Each row is a point on a landscape with many valleys, with its height.
From any point a ball takes the steepest step (drop divided by distance) to one of its 2 nearest points. It stops when none of these is lower. Distance is the straight distance between rows; heights are no part of it.
rikiz: [ -4  23  -1  23  23  23  46  31 -13  22  22 -17  14   5 -16  -1 -20  31
   0   5]  height 1.84
rege: [ -7 -19  30  -9   8  17   8   8  23  -6 -10 -28  31 -21  13  10 -20   2
  45  -4]  height 3.85
mifu: [-35   3  26 -19 -19  13   4 -20  30  -3   4  -1 -29  14 -15   7 -12 -35
  16  21]  height 4.91
pab: [ 12  -9  31  -5  -2  -7  -9  31   0  19  -2 -19  -3 -29 -24  -3  27  21
  65  13]  height 6.52
Dak: [  6 -15  40   0   3  13   8 -20  -4 -24  22 -10  42 -11  -1 -23 -32   1
   4 -14]  height 4.14
vube: [-50   7  15  -5   2  33  21 -10  38 -11 -14  -6 -32  21  16  15 -16 -37
  14   7]  height 4.82
fel: [-21 -12 -21  -7  21  -5  11  -5 -25  16 -33  -9  -1  21  -6  -3   4   4
  10  22]  height 5.39
vipoz: [  5  -1  -3  19  18  29  28  46  -9   3   7 -26  30   5  -2  -9   0  26
  11 -19]  height 1.69
Ninu: [-47  17  14   2 -12  30  54  19  -5  17  -9 -25 -39  30 -13   0  -5  -1
  32  14]  height 5.03
Leve: [-28 -18 -13  35  15  -4  40  42  24  15  -3   7  26  10  17 -21  -5  23
   0 -30]  height 6.45
mekog: [ 23  21 -34  -3 -29  -3 -10  -7 -42 -23  25   2 -51 -13   4  25  24 -30
 -32 -22]  height 3.34
Mufe: [-23 -16   7   3  28  -5 -40 -10  15  -7 -26 -13  -9  16 -32 -26  30 -15
   1  23]  height 3.29
dok: [  4  38   3 -18 -31   3   9  17  10  28 -10  14 -43 -16   6  38 -10   0
  29  33]  height 2.78
baz: [-17 -24  15  21  29  -8  13 -12  -1  35   8  10  22  -2  -2 -14   2   2
  24  14]  height 2.93
givib: [ -2  -3  14 -28  -4   5  -5 -39 -14 -32 -12 -20   9  11   7 -14 -21 -40
 -20   6]  height 2.06
Sirum: [-49 -18 -16  -4  -3  33  50   5   4 -16 -14 -18 -21  24  31  12 -13 -34
  31 -32]  height 2.40
fuga: [-10  29  17 -24 -23  11  42  -6 -21   6   0  -6 -16  -2   2   4 -33   3
   0  14]  height 4.62
mun: [-11  30  13 -29  -1  -7 -10   0 -39  21 -28 -24 -50   1 -32  24  18  23
  15  47]  height 5.83
lusem: [  6 -27 -12   2  30  -6  -1 -14 -20  -2 -40 -21  32   8  26  -1 -18 -18
  -9   2]  height 4.11
Zad: [ 30 -15  -4 -13  -5 -23 -53 -31 -28 -22 -10   2  14   4   5  -5  26  -5
  -7  -7]  height 2.77
lam: [-50 -23  14  10  12  20  13  19  57  -7 -37   4   6  10  22  -4 -10  -7
  29  -4]  height 4.39
dori: [-40 -26   2  30  50  10  -6  -9  16   4 -14  -8  -1  40  -9 -21  -2 -26
 -15  11]  height 2.82
duvu: [ 25 -41  10  -3   4 -27 -24  11  12  -8  -8  -5  46 -35  19 -17   4  23
  16 -23]  height 6.22
Pimo: [ 12   1 -44   0 -28   3   4 -20 -31 -26  12  11 -19   1  22  11  18 -30
 -26 -38]  height 3.40
seru: [ 22   8  10  24  23  11  35   3 -36  35  39 -16  25 -11 -18   3  -7  27
   9   6]  height 2.01
kugup: [-22  -2  15  16  28  39  18  -4  17  -1  11 -15  -3  18  23   9 -44 -38
 -35   2]  height 4.67
keb: [-38 -48  -5   6 -27  -9   2 -16  10 -31   7  -4  13  25   7 -30  19  19
  25 -39]  height 3.57
zute: [ 31  48 -13 -22 -10 -14 -35  11  10  -5  33  14 -38 -17 -13  25   6   6
 -37  14]  height 5.91
dufo: [  1 -22 -23 -15 -36  -1 -30 -37  16 -36  12   9 -20  -7  20   8  18 -42
  -3 -33]  height 1.71
Sib: [ 22  16  28 -18 -29 -29  -5  18 -17  21  -7  19   9 -44   5  -3 -19  45
  26  26]  height 3.60
nolil: [  8   5 -19 -12 -33 -38 -34  10   7  -4  -1  50 -13   4   3 -17  25  32
  -3  -8]  height 6.54
zirid: [  8  20   8 -19 -23  16  46 -15 -60  17   2 -15 -24  -8   9  20 -36  -8
  -3  16]  height 4.58
gegam: [-14 -19 -15  -1 -29  -3  16 -14   0  -3  18  13  13  -5  31   2  -6   6
   9 -30]  height 3.51
Kolip: [ 14   0 -25  15  18  -9 -24  -1  14  -9  11   9  12  25 -14 -26  13   8
 -55  -3]  height 1.51
tuv: [-23  -4  20 -26 -40  -3  36   4  22  -5 -12  13  22 -19  22 -17 -47  31
  14   2]  height 4.97
natot: [-40 -14 -10   2  10  36  28   5  30 -13  11 -17 -21  18  24  14  -7 -57
  10 -35]  height 2.32
tus: [-20  -5  -9   5  29  11  23   2  37  12 -39  24  -9  -1  30  19 -17 -18
  10  25]  height 4.15
poka: [-31  -9  -5 -14 -15  14  41  -2 -20  -7 -21 -22 -22  16  17  12 -15 -16
  31  -8]  height 2.46
dade: [  9  -3 -26   8  -1 -25 -17  -6 -62  27  15  11 -14   2  -4  23  40  24
  31   7]  height 1.83
noso: [ 15 -31   1  -8  25  -6 -29 -19   2   8 -14 -12  32 -23  19  26   2 -20
  34   5]  height 4.48
reda: [  8  10 -26   9 -10 -16 -18  -4  23  16  27  43 -14   5 -12   2  19  14
 -12   7]  height 6.23
diz: [  1  20  30 -13 -24  18   4 -23 -10   6  31 -11 -18 -13   1  28 -10 -23
  35  16]  height 4.47
laz: [-25 -39  16  16  10 -17  28  -6 -16  21  -7  -4  14  -3  -1 -14   4  14
  50   5]  height 2.71
Savup: [ -2  22  -7 -11 -19  19   0  25  -4 -26  -8 -20 -18  23 -13  -8  14   1
 -10 -10]  height 2.30
kufa: [ 13 -22  14  -4  10 -13 -17  10   9  17  10  -5  23 -32   0 -14  20  16
  47   1]  height 6.44
Dupu: [-27  10  33  -6  -8  16  13  11  11  25 -22  -9 -25  -3 -22  14  -5  12
  59  34]  height 4.92
Ruriv: [ 30  16  -7 -11   9 -21 -36  13  24  11  11  21  -1 -19 -19  -4  15  17
 -33  17]  height 6.09
Luz: [  9  27  10 -18 -16  17   9  -3   8  -2   9 -16 -27 -18   0  33 -25 -40
 -19  17]  height 5.74
nizul: [  9  15  21 -10  16 -14  -7  -1 -33  41 -13 -28 -35 -17 -39  34  12  16
  18  55]  height 5.79
rokup: [-15 -24  14   8  42   7 -23   8  53   6 -37   2  13  -2   9  -4   9 -17
  14  21]  height 2.44
nid: [-14  -9  10 -17  -1  -6  -7 -23  -9 -32 -29  -7  40   8   5 -33 -24 -13
 -18  13]  height 2.41
fepa: [ 24  29  24 -12 -29  20   0 -24 -22  -6  51 -19 -18 -28 -10  37  -8 -35
  -3   4]  height 4.54
piti: [-41 -10  20   5 -13  16  43  13  15  -2   6  -3  15  12  12 -20 -35  21
  24 -14]  height 3.33
Mafa: [-30 -25  -1  21  15 -22  -2 -27 -23  28  12  12 -12  28 -39 -32  31  12
  -9  14]  height 3.23
Guk: [ 24 -10 -40   4   6 -29 -32  18 -24  -1 -22  12  -7  11  10 -13  36  22
  -1 -10]  height 2.17
Kar: [  2 -51   1  12 -17 -37 -17 -21 -14  10   2  32  25   8  -9 -48  25  25
  20 -15]  height 2.62
Gem: [ 18 -20  -9   1 -35 -15 -11 -24  -7 -22  17  27  22 -11  21  -5  -5  21
  14 -30]  height 3.25
zire: [-41  -8 -10   6  14  19  32  29  33  11 -38  17  -4  13   9   3  -9   0
  28  19]  height 4.25
ner: [-25   7  13  15 -26  21  -3  -8   7 -28  49  -6 -18  32 -36 -14  37  -7
   9 -26]  height 2.18
lito: [ 16   8 -12  21  34  -4 -15  23 -15   7  -3  -9  17  13 -33 -22  15  23
 -45   5]  height 1.20
zogu: [ 42   9  -2 -30   7 -20 -44 -18 -45 -21  -9  -5  -9 -14   2   7   3 -10
 -15   0]  height 2.50
gomar: [-26 -30 -34  17  21 -11 -20   7   3  13 -47  14 -16  32 -19 -15  48  -1
  14   9]  height 3.66
sota: [  0   7 -28 -23   5  15  40   9 -17   3 -37  -2 -14  -8  35  29 -28 -23
  -3   2]  height 4.51
Zer: [ 19  20 -20  25  21  25   8  19   4  -8  34 -20   4  13   0  22  10 -13
 -18 -29]  height 2.08
pavo: [-10 -26  -9  23  51  -2 -19  22  38  31 -36  23   4  -6  -3   0  14 -15
  -9  15]  height 2.26
memat: [ -9  -4 -14  11   1 -14  23  33  15  12 -10   8  15   1   5 -15 -10  41
   8 -12]  height 6.50
zudad: [ 21 -31 -24   4  10 -37 -14  20 -22  22 -29   8  12 -17  14 -12  30  21
  25 -12]  height 2.31
nez: [-42 -36   8  25  17   2  14 -20  -8  17  -2  16  22  23   7 -29 -11  13
  13 -13]  height 3.21
Lamu: [ 15  27  21  20 -30  23  10  -5 -45 -28  60 -11 -21   8 -38  22  23   0
  16 -13]  height 4.72
sol: [  2 -21  10  -7  17  -3  -5 -17  -3  -5 -17  -1  26  -6  13   9 -16 -20
  12   2]  height 4.28
zufu: [ -8 -60   0   1   9 -21  13  21 -11  24 -13  -4  25 -18  10 -12  14  27
  56 -18]  height 2.57
zotil: [ 22   3 -27  -1  16 -14 -17  35  24  -1 -36  -1  22  -8  24   3   1  -3
 -17   3]  height 2.10
Sakib: [ 38   9 -33   6  26  -8 -24 -21 -38   5  16 -11  -4   4  -4  33  13  -9
 -52   1]  height 3.86
Fak: [ 15  32   9   2 -33  35  37  -9 -29 -30  30 -32 -35 -36  -7  18 -26 -51
 -33 -14]  height 5.78
gori: [-14 -21  14  14  28 -24 -12  -2  14  32  -6  19   6  -1 -34 -29  17  15
 -17  26]  height 2.65
Livuz: [ 28  40  13 -14   4  19   4   9  12  -5  15 -24  -2 -12 -16  25 -28 -21
 -42  17]  height 5.71
Sek: [-12 -10  24  -1 -29  23  -9 -16   9 -64  37 -37   8  11  -6 -12  17 -32
  14 -40]  height 2.56
Niri: [-16 -32 -12  31  11  10  18 -26  -2   1  10   0  17  30  18 -12  -8  -6
  -2 -27]  height 3.43
Beg: [ 33   4 -27  10  32 -22 -26 -24 -20  24  12   7  -6  -4 -18  14  20  11
 -24  15]  height 3.77
muli: [  4  12 -32 -20   4   1 -12  42  27   1 -45   7 -15   4   9   9  -4  -9
 -16  11]  height 2.27
pem: [ -9   8 -11  10 -35   4 -17 -15   0 -19  43  11 -23  20 -13  -2  30 -14
  11 -18]  height 2.03
Ker: [-34  17  21 -21  -3   8   2 -39   6  -2   5  -3 -27  27 -41  -7  -9 -11
 -36  38]  height 5.05
Nileg: [ 11  39  12 -18 -17  33  35  -5  -6  -2  17 -31 -33 -32  -3  25 -31 -59
 -10  -8]  height 5.76
zokug: [ -5 -14  28  -9  13  -3 -17   4  37 -16 -19  -5  32  -1   0 -41 -11   2
  -2   8]  height 3.19
saz: [ -8 -42 -12  31  29   6  -3  -4 -12  -5   8 -24  19  27  -4 -12  33 -10
  18 -41]  height 3.78
Toz: [ 21 -28 -20  17 -22 -22 -23  -8   2 -11   5  17  31  -5  18 -17  17  24
  -2 -45]  height 2.89
tep: [-19 -41   7  12 -34 -30  -7 -23   9 -10  21  22  22  11  10 -29  21  34
  27 -30]  height 3.17
rigu: [ 22   6 -24   4  17   4 -12 -32 -29  -6   9  -3  10  14   1  -1  -7 -19
 -53   0]  height 3.91
Guf: [ 38  40  -6 -31 -14 -15 -26   3 -29  -9  19  15 -38 -21  -1  18   4  16
 -50  10]  height 5.88
Nofi: [ -1 -25 -14  27  -9 -25  -1 -27 -32  21  23  31   7  11  -4 -22  25  22
  24 -15]  height 2.20
sibor: [ 10  -1 -31 -14   6 -24 -47 -20 -11  -2  -9   6 -33   7 -22  18  44 -13
 -11  18]  height 1.90
nog: [  1  23 -15  -7 -53   6  18   9 -10  -7  34  16 -36   1   0  14   9   9
  19 -13]  height 3.24
firu: [ 21  29  15   6  -1  18  -7  11 -34 -36  20 -36   9  13 -26   4   8   3
 -10 -13]  height 2.13
fop: [-18  -2   8   9  39  10   4  20  32  20 -20  -9  -8  21 -26  -6   7   8
  -6  35]  height 2.47
Fir: [ -5 -18  -1  -3 -28 -27   4  -1  12 -15  -6  26  36   8   9 -49  -4  35
 -14 -10]  height 5.69
Sunez: [ 30 -22   3  20  10 -42 -36 -13 -47  13  16  14  21 -17 -21  -6  38  23
  11  -4]  height 3.39
Gomu: [  6  -2  -3  -6  -9 -20 -24   6 -32   7   2  -1 -15   7  -3   5  34  23
  47  -2]  height 1.66
Rif: [-63 -17  25   7   1  26  27  -8  55  -6 -25  10  -7   8  27   0 -21  -6
  49  14]  height 4.56
lozav: [  2  31   6  -5 -27  23  22  15 -37 -28  12 -41 -20  22 -21  -3  19   3
  -6 -10]  height 2.24
vugu: [-30 -21  11  31  26  -6  -1   6  17  41  21  16  -8  24 -38 -34  32  11
 -14   7]  height 2.98
mif: [ 20   7 -15  10   4 -28   1   6 -56  16   3  19   8   0 -20 -20  31  52
 -24  10]  height 5.20
Fos: [ 20   6  15  -5   5 -23   8   9 -13  40 -11  15  17 -26   0 -12  -5  31
   5  25]  height 3.94
foz: [ 43 -12  -9   5   0 -30 -53 -25 -28   3  12  15  11 -17   6  -4  27   5
  17  -5]  height 3.09
Kibur: [ 10  30 -11 -12 -42   3   3  -7 -17 -15  34   7 -42 -15   3  24  10 -17
 -10 -15]  height 3.30
lofi: [ -5  -3 -19   6 -25  -6 -15   5  -2  -2  19  13 -13  12  -9  -7  27   4
  31  -8]  height 1.87
Tuga: [ 30   9   4  26  -8  -9   0   9  17  16  55  24  25 -23  -3   0   2  29
 -14 -21]  height 2.59
rafuz: [  8   6  33  -8   2  -1  13  53  -4  24 -21 -23  12 -31 -13   4   0  25
  38  25]  height 6.59
fal: [-26  21  -4 -21 -35  13  11  17   8 -21 -10   4 -40  14  -5  -1   6 -15
   1   1]  height 2.42
Bopo: [ 10  15  12 -32   0  13 -14 -26  32 -18  -2   6   0 -15  27   6 -35 -39
 -36   8]  height 1.60
vesiv: [  7  15  28 -24   2  17  19  19  23   5 -16 -21   5 -35  15  23 -36  -4
  33  11]  height 4.06
pel: [-39   5  14 -12 -24  13   4 -41   7  -9  15  10 -30  29 -12  -7  -3 -27
 -11  19]  height 4.99
bogi: [ -9 -15 -10  19  48 -16  -3  25  20  34 -32  20   6  -1 -22 -24  23   6
 -22  15]  height 2.37
Fiv: [ -5   2 -22  16   5  32  10   8  29 -10  32 -17 -21   9  12  25  -2 -53
  -3 -34]  height 2.23
zek: [ 24   3 -28   1   2 -36 -16 -20 -49   4 -12  19   6   5  -6 -14  10  37
 -47  -7]  height 5.08
vovu: [ -8   6  12  13  28  29  31   8  18 -12   0 -24  22  12  19  -2 -55 -14
 -19  -9]  height 4.60
Bedep: [ 12   8  25 -25 -24  -4   9  48  10   7 -20 -15   8 -25  21   4 -14  39
  44  10]  height 6.66
Fipa: [  5  28   2 -29 -22  -3  -3  -3 -25  15 -12   3 -34 -16  -2  28 -10  -2
  23  33]  height 2.66
bip: [-32 -18  40 -14  -3  15  35  -8  19  -7   8 -16  27 -12  17  -8 -44   4
  36   0]  height 3.58
Pif: [-22  -5  17  23  15  37  18  -2 -10 -41  34 -37  14  27  -8  -8   7 -27
  12 -40]  height 2.94
fof: [  8   8   4 -32 -11   1   4  50   9  -6 -51 -24  -2 -25  21  16 -20  14
  45   8]  height 6.72
nati: [ -9  43  33 -32 -28 -13   9  -6 -20  23 -23 -21 -54  -7 -19  27 -11  18
   2  55]  height 5.87
gile: [ 21   7  20   2  15  -9 -17   2 -28   4  14  -4  17  -5 -39 -14  12  27
 -32  21]  height 1.56
Ver: [-55  13  15   4 -16  16  35   8  -6  29 -13  -1 -41  20 -21   7   8   9
  58  23]  height 5.00
neno: [ 20   4  14  17  15   6  15   8   1  29  35   1  29 -20  -9   4 -15  16
  -8  -2]  height 2.25
vofol: [ 20   8  -7 -31 -31   1 -33 -25  11 -26   8  12 -23 -17  19  12  -5 -37
 -12  -4]  height 1.96
tupus: [ -5   5  37   0  -5  24  15 -22  -3 -32  26 -30  22  10  -2 -12 -25 -20
  -2 -16]  height 4.38
zunit: [ 29  38  24   3 -32  13  -2 -22 -26 -37  64  -3 -23 -27 -27  32   6 -29
 -33  -5]  height 4.61
bel: [  6  29 -11  -1 -34   3  -3  34  26  -3  29  20 -20  -6   2   9  14  14
   8 -15]  height 3.11
Mos: [-11  10  32 -18  17   1 -19 -13  33  -6 -26  -8  -2   3 -14  -4 -13  -8
 -12  47]  height 5.31
mibu: [ 31  22  -3 -16   3 -10 -33 -19 -64 -30   9 -21  -8  -6 -25   8  13  10
 -34   9]  height 2.38
bim: [ 25 -33   8   0   6 -28 -43  19  27  17  -6   0  24 -39   3  -9  22  -5
  23 -14]  height 6.34
zuva: [-10 -19   7  -8   5   5  11   7  -8 -30 -31 -21  23  21   2 -28 -11   6
   0  -3]  height 2.14
kesu: [-16  26 -14 -28 -27   5   8   3   0   0 -27  15 -36  18   8   6  -5  -6
 -14  21]  height 2.51
fuf: [ 55  13 -39   2  -1 -29 -13 -16 -47  -3  -2  26  15  -8  17  12   1  20
 -40 -21]  height 4.98
kogig: [ 27  36  29 -21  -9  -9  -6  24  18  25  -7   8  -4 -35  -5  11 -19  27
  20  35]  height 3.18
Mup: [-15  17   5 -15 -14   7  20   6 -30   9 -26 -17 -25  17  -2  14  -4  -6
  31  23]  height 2.54
degu: [-10 -10 -34  14   9 -11  19  -8  37  25 -25  48  11   2  40  11 -30  -2
 -19  -5]  height 4.34
vem: [-14 -22   9  11  17   8  15  33  -7  -1 -14 -22  41  13  -6 -38   1  20
   5 -19]  height 1.88
rop: [  5   6 -30  -8  -1  -3  34   6   3  13 -34  31   1   2  34  18 -24  -5
 -10   2]  height 4.45
tal: [-16  -2  -3 -12 -42 -18  31  -2  10 -23   5  35  20   3  26 -35 -24  25
 -26 -24]  height 5.44
mubo: [-26  11  30 -17  11  -4 -21 -23  12  -1 -18   3  -8  16 -39 -24  -6   5
 -26  48]  height 5.16
nalo: [-11   2 -21  28   8   4   4  -4  24  19  23  20  -6  22   3   6   6  10
  -6  -7]  height 6.33
Rivog: [  6   9 -24  24  27  34   8  11  19  11  38 -10 -14  13  -3  41   7 -35
  -8 -11]  height 2.16
Kitom: [ -4  17 -25 -31 -20   3   3  14  12 -17 -52   6 -21  -2  25   1 -17 -24
 -12  10]  height 2.39
gumu: [ 23  11  -1 -10  10 -19  -1  15 -63   8 -15  -8  -7   5 -23 -17  21  36
 -13  21]  height 5.28
Parar: [-10  15  27 -24   2  13   1   2  26 -16  -8 -15   5   4  -7 -11 -37 -10
  -8  22]  height 5.45
kaz: [-36 -17  -8  13  36  13   4  -8  46  -6 -51  12  -2  13  33  10 -12 -31
  -8   8]  height 4.01
Bero: [ 15   7 -28  11 -25 -28 -44  12  18   0  26  38 -13  -4 -12 -15  41  41
 -16 -14]  height 6.38
Dofi: [-25 -26  12  14  40  13 -25  -3  21 -13  -5 -29  15  29 -13 -27  16 -22
   7   0]  height 3.05
rut: [ 20  38  24   4 -48  12  12  -8 -37 -42  56  -1 -29 -20 -22  22  25 -13
   1 -29]  height 4.66
laduz: [ -8  -2 -33  -3 -33  -6  16 -20   6   2   8  35 -18  -1  33  22  -7 -22
   4 -24]  height 3.53
lefid: [ 31  28  20 -19   7  20   2  23   4  -7   9 -31  18 -19  -7  21 -29 -11
  -5   8]  height 5.66
doser: [ 19  35  15  -9   9   0  12   4 -31  33  11 -36 -16 -21 -20  32   0  10
  16  25]  height 5.75
Zapag: [ 17 -27   7  -4  -1 -28 -27  -1  13 -20  -6   9  50  -9   7 -48   2  30
 -15 -16]  height 5.99
beni: [ -4   3  10 -24 -20   3  11 -16   2  13  -4  -5 -12 -23  21  33 -18 -30
  37   9]  height 4.37
kigi: [-24   7   9   5 -19  16  35  -9   4  -4  18  -3  -6  15   3 -11 -13  -1
  27 -13]  height 3.16
petep: [  7  24  -9 -30 -15   6  36  -1 -59  -2 -36 -20 -16 -10  28  25 -27 -19
  -2  12]  height 4.55
zagi: [-10  25  19 -18 -33   5  38   7  13  12  -7  18  -5 -13  18   1 -46  15
   3  23]  height 4.75
kudi: [  1  21  30  -3   9  25   5  30  27   4   6 -31  21  -7 -16 -10 -22   7
  -6  15]  height 5.57
poro: [-31 -21 -18  37  24   4  11  18  24  24  10  17  11  26   5 -10   0  11
   5 -17]  height 6.39
saso: [-14 -30  29  -2  36   2  -5  23  57  -4 -26 -10  29 -24   6 -11 -11   3
  14   7]  height 2.74
Tuk: [ -5 -14  26   1   6   1 -18 -21  26 -27  17  -4  42  -9   2 -46 -25   6
  -5 -11]  height 3.71
Lafi: [ 18 -54 -22  28  -8 -33 -12 -12 -10   5   3   5  31 -13  21  -2  27  24
  28 -55]  height 2.61
Zolev: [  2 -23 -30   8 -21  -3 -35 -32   8 -32   1   6 -13  26   6  -7  33 -30
  -7 -30]  height 1.48
Daf: [ 12  25 -17   3  16  10 -17  14  44  -9  18   4  -3   6 -15 -11   3   3
 -58  -7]  height 1.76
Rad: [ 62  16 -17   8  -9 -16 -26  -9 -24   1  23  24  14 -26  15  31   6  19
 -26 -22]  height 4.87
tana: [ 29 -10  -5   1  23 -29 -33  33  23  24  -7  19  18 -20 -17 -21  28  21
 -31   4]  height 6.20
poz: [ 21 -11   2  -8  -3 -27  10  -8  -5  21   3  17  16 -31  22   4 -16  13
  34   9]  height 4.17
fod: [-54  13  27   8   5  37  40  -4   9   3   1 -30 -25  34 -19  -5 -18 -15
  -2  17]  height 5.06
vufo: [ 28   9  -6 -12  13   6  -5  20  27 -12 -27 -16  21  -7  15  -4 -23 -16
 -13   1]  height 1.92
suk: [-27 -15 -14  26  20  -6  -5 -42 -22  15  24   6 -19  39 -29   3  27   3
 -11  13]  height 3.38
Zol: [-27 -39 -26  22  41  -1   4   2  40  10 -52  21   9  18  28   1   1  -5
  -6 -15]  height 3.88
Zifav: [ 38  31  -3  -5   4 -12 -39  14  17 -25  33   8  -5 -14 -25   7  19  13
 -51  -2]  height 5.98
buk: [ -7  11  25  -5  20  28  17  -6  -5 -19   4 -41  13  19  -6 -13 -27 -13
 -33  -5]  height 4.50
Vobe: [-10 -41  -7  16  28 -11  -4 -11  38   3 -30  13  31   2  37   1 -10  -2
   4 -14]  height 4.05
Fen: [ 19 -27 -31  30   4 -22  -7 -12 -53  27  10  14   4   5   3  12  33  22
  20 -26]  height 1.97
Bokab: [-26  -2  19   1 -33  23 -10   0  31 -45  35 -16  -7  22 -22 -22  19 -12
  24 -29]  height 2.35
med: [ 10 -23 -22  14  23  -9   5   6  25  14 -28  33  36 -12  39   6 -24   7
 -10 -25]  height 4.22
gis: [  8   2  27   5  19  -5 -11  11 -10  15  -9 -22  24 -12 -25 -25  -6  17
  -7  23]  height 1.94
Natat: [ -3   7  -7  -4  13  -8   4  23 -48   9 -16 -22   2  15 -25 -13  10  17
   9  11]  height 5.33
kidof: [ 33  28   5   8   9   4  -3   4 -55 -37  25 -17   2   0 -17  18  14  21
 -35  -9]  height 2.28
veso: [ 22  25  21 -27  -4  14   9  13   2  20 -37 -15  -3 -32  14  33 -38 -18
  23  34]  height 4.18
luret: [-14 -32 -41  25  29 -13 -14   4  15  11 -36  13  -5  25   8   2  26  -7
   4 -16]  height 3.76
dapup: [  6 -13 -22  -8  27   3 -13 -31 -32  -4 -37 -12  14  19   7  -1 -15 -30
 -39  12]  height 4.00
lis: [ 36  -8  -6   1   8 -27 -12 -21   6  36   3  35   7 -37  17  24 -11   0
  13  15]  height 4.40
vezev: [ 11   8 -23  10 -17 -26  14  36   5  23   2  35  20 -16   8 -16   1  53
  -4  -8]  height 6.60
doza: [ -5  -9 -14  16  25  -1 -24  -3  34   0 -12  12   6  16  -5 -14   4  -8
 -27   6]  height 1.82
Laset: [-19   3   9  16  -5  25  19   8   1 -14  23 -30   0  23  -8  -1  14 -14
  17 -14]  height 3.04
bufu: [ -8  -1 -31   8 -20   6  15 -37  -8   0  13  19 -24  11  17   5 -11 -25
 -32 -27]  height 3.45
bebo: [ -4 -13 -30   4  -7 -11 -45 -32   2  -7  -4   8 -17  26 -10   2  42 -24
   9   8]  height 1.72
somu: [ 18  36   0 -14 -16  -9   7  49  11  34 -18   2 -32 -30  -5  25  -2  26
  30  25]  height 2.92
seg: [-14  -9  -4 -15  -4  15   9 -17  39 -15  -2  12  -1   3  28   1 -29 -34
 -30  -3]  height 1.31
pilu: [ 29  37   5  22 -17   0   7  15  17 -14  50  22   5  -8 -11  12  13  18
  -4 -16]  height 2.91
kep: [ -1 -37  -8  30  34   5   6 -14 -13  -8   4 -15  35  14   4 -20   2  -2
 -15 -16]  height 3.61
tib: [ 42  22  -4  -5  -5 -11 -10  -2   1   8  29  10   6 -25  15  32 -11   0
  -6  -2]  height 4.73
sepi: [-49   3  14   9  12  28  14 -23  28   3   8   5 -15  26  21  -2 -26 -49
 -16   7]  height 4.74
mis: [  6 -47 -17  10 -13 -35 -13  17  -4   9  -9  10  20 -19  19  -4  30  29
  48 -30]  height 2.45
zelu: [-12  -1  23   8  26   8  -4  28  11   7 -10 -32   0  16 -44 -26   9  22
 -20  28]  height 2.29
Lidas: [ -4  -3  14  26 -13  24  -5 -14  -3 -45  42 -22  30   4 -15  -6  16 -14
   5 -47]  height 2.75
sanu: [-42  -9  36   2   0  22  16  -5  42  23 -27  13 -14   2   4  14 -10  -4
  57  32]  height 4.76
vokuf: [ 32  22 -11 -17  -3 -13 -21   2   2  36  22  28 -18 -35   5  31  -8  10
   8  24]  height 4.59
Bovo: [ 14  -3 -40  -6   0 -21 -31 -11 -38  -7 -12   4 -18  22 -12   6  32   3
 -14  -8]  height 2.02
dul: [-19 -19 -17  32  55   0 -16 -14  53  25 -23  28   8  17   4  -4  -2 -17
 -30  11]  height 2.07
Mela: [ 22  17   3   7   5  17  -6  11  14 -17  22  -9   9   2 -13   2   2  -6
 -31 -13]  height 1.95
nevub: [ 33  26  16  -7  -5  18  13  11 -24  20   7 -31   1 -23  -1  29 -23   1
  22   4]  height 5.72
rimep: [  9   6   4 -26  -9  19  20   0 -25   6 -28 -10 -13 -29  28  44 -25 -24
  42  18]  height 4.29
kapu: [  4   0  -2 -11   7  -2  -6   9  52 -12 -10   7  18  -9  31  -4 -24 -13
 -23 -11]  height 1.65
mazu: [ 22  23 -23  -2 -31 -24 -10  22 -13  -3   2  28  -6  -7   8  -9   5  37
 -11  -6]  height 6.68
san: [-30 -11  -2  22  60   3  12  -6  15  31 -12   5  -8  18 -23 -12   0  -1
 -27  32]  height 2.64
Nunop: [ 29  43  -3 -17 -29   4  -4  -5 -15 -32  23  11 -25 -17   4  13 -17  -3
 -66   3]  height 5.84
tulo: [-10 -46 -18  22   1  -7  -6   2  -5 -31  -4 -19  31  32   3 -27  26  17
  17 -48]  height 3.81
Ruvos: [-27 -43   1  14  30  -9 -30  -2  11   4 -38   5   4  28 -16 -31  42  -6
  15  12]  height 3.50
faber: [ 21  50   8 -16 -25  23  30  -4 -21 -26  22 -12 -17 -28 -10  10 -30 -22
 -54  -4]  height 5.80
Laba: [  0   7  16 -35 -48   0  24  -1  13 -24   3  19  22 -18  32 -13 -35  12
 -12  -7]  height 5.21
tevel: [ 26   3  -4  16  11 -18 -20 -24 -35  11  40  14   1 -10 -19  15  33  22
  -8  -2]  height 3.62
laned: [ 17   2   6 -34  -3   2 -22 -32  -2 -29 -18   2  -6  -6  17   9 -19 -48
 -24  15]  height 1.85

Where does a ball stop that starts at each point below?
fuf => Kolip
luret => lito
nati => Kolip
noso => firu
dok => Kolip
Ruriv => lefid
Pimo => vipoz
fel => Kolip
zunit => Gomu
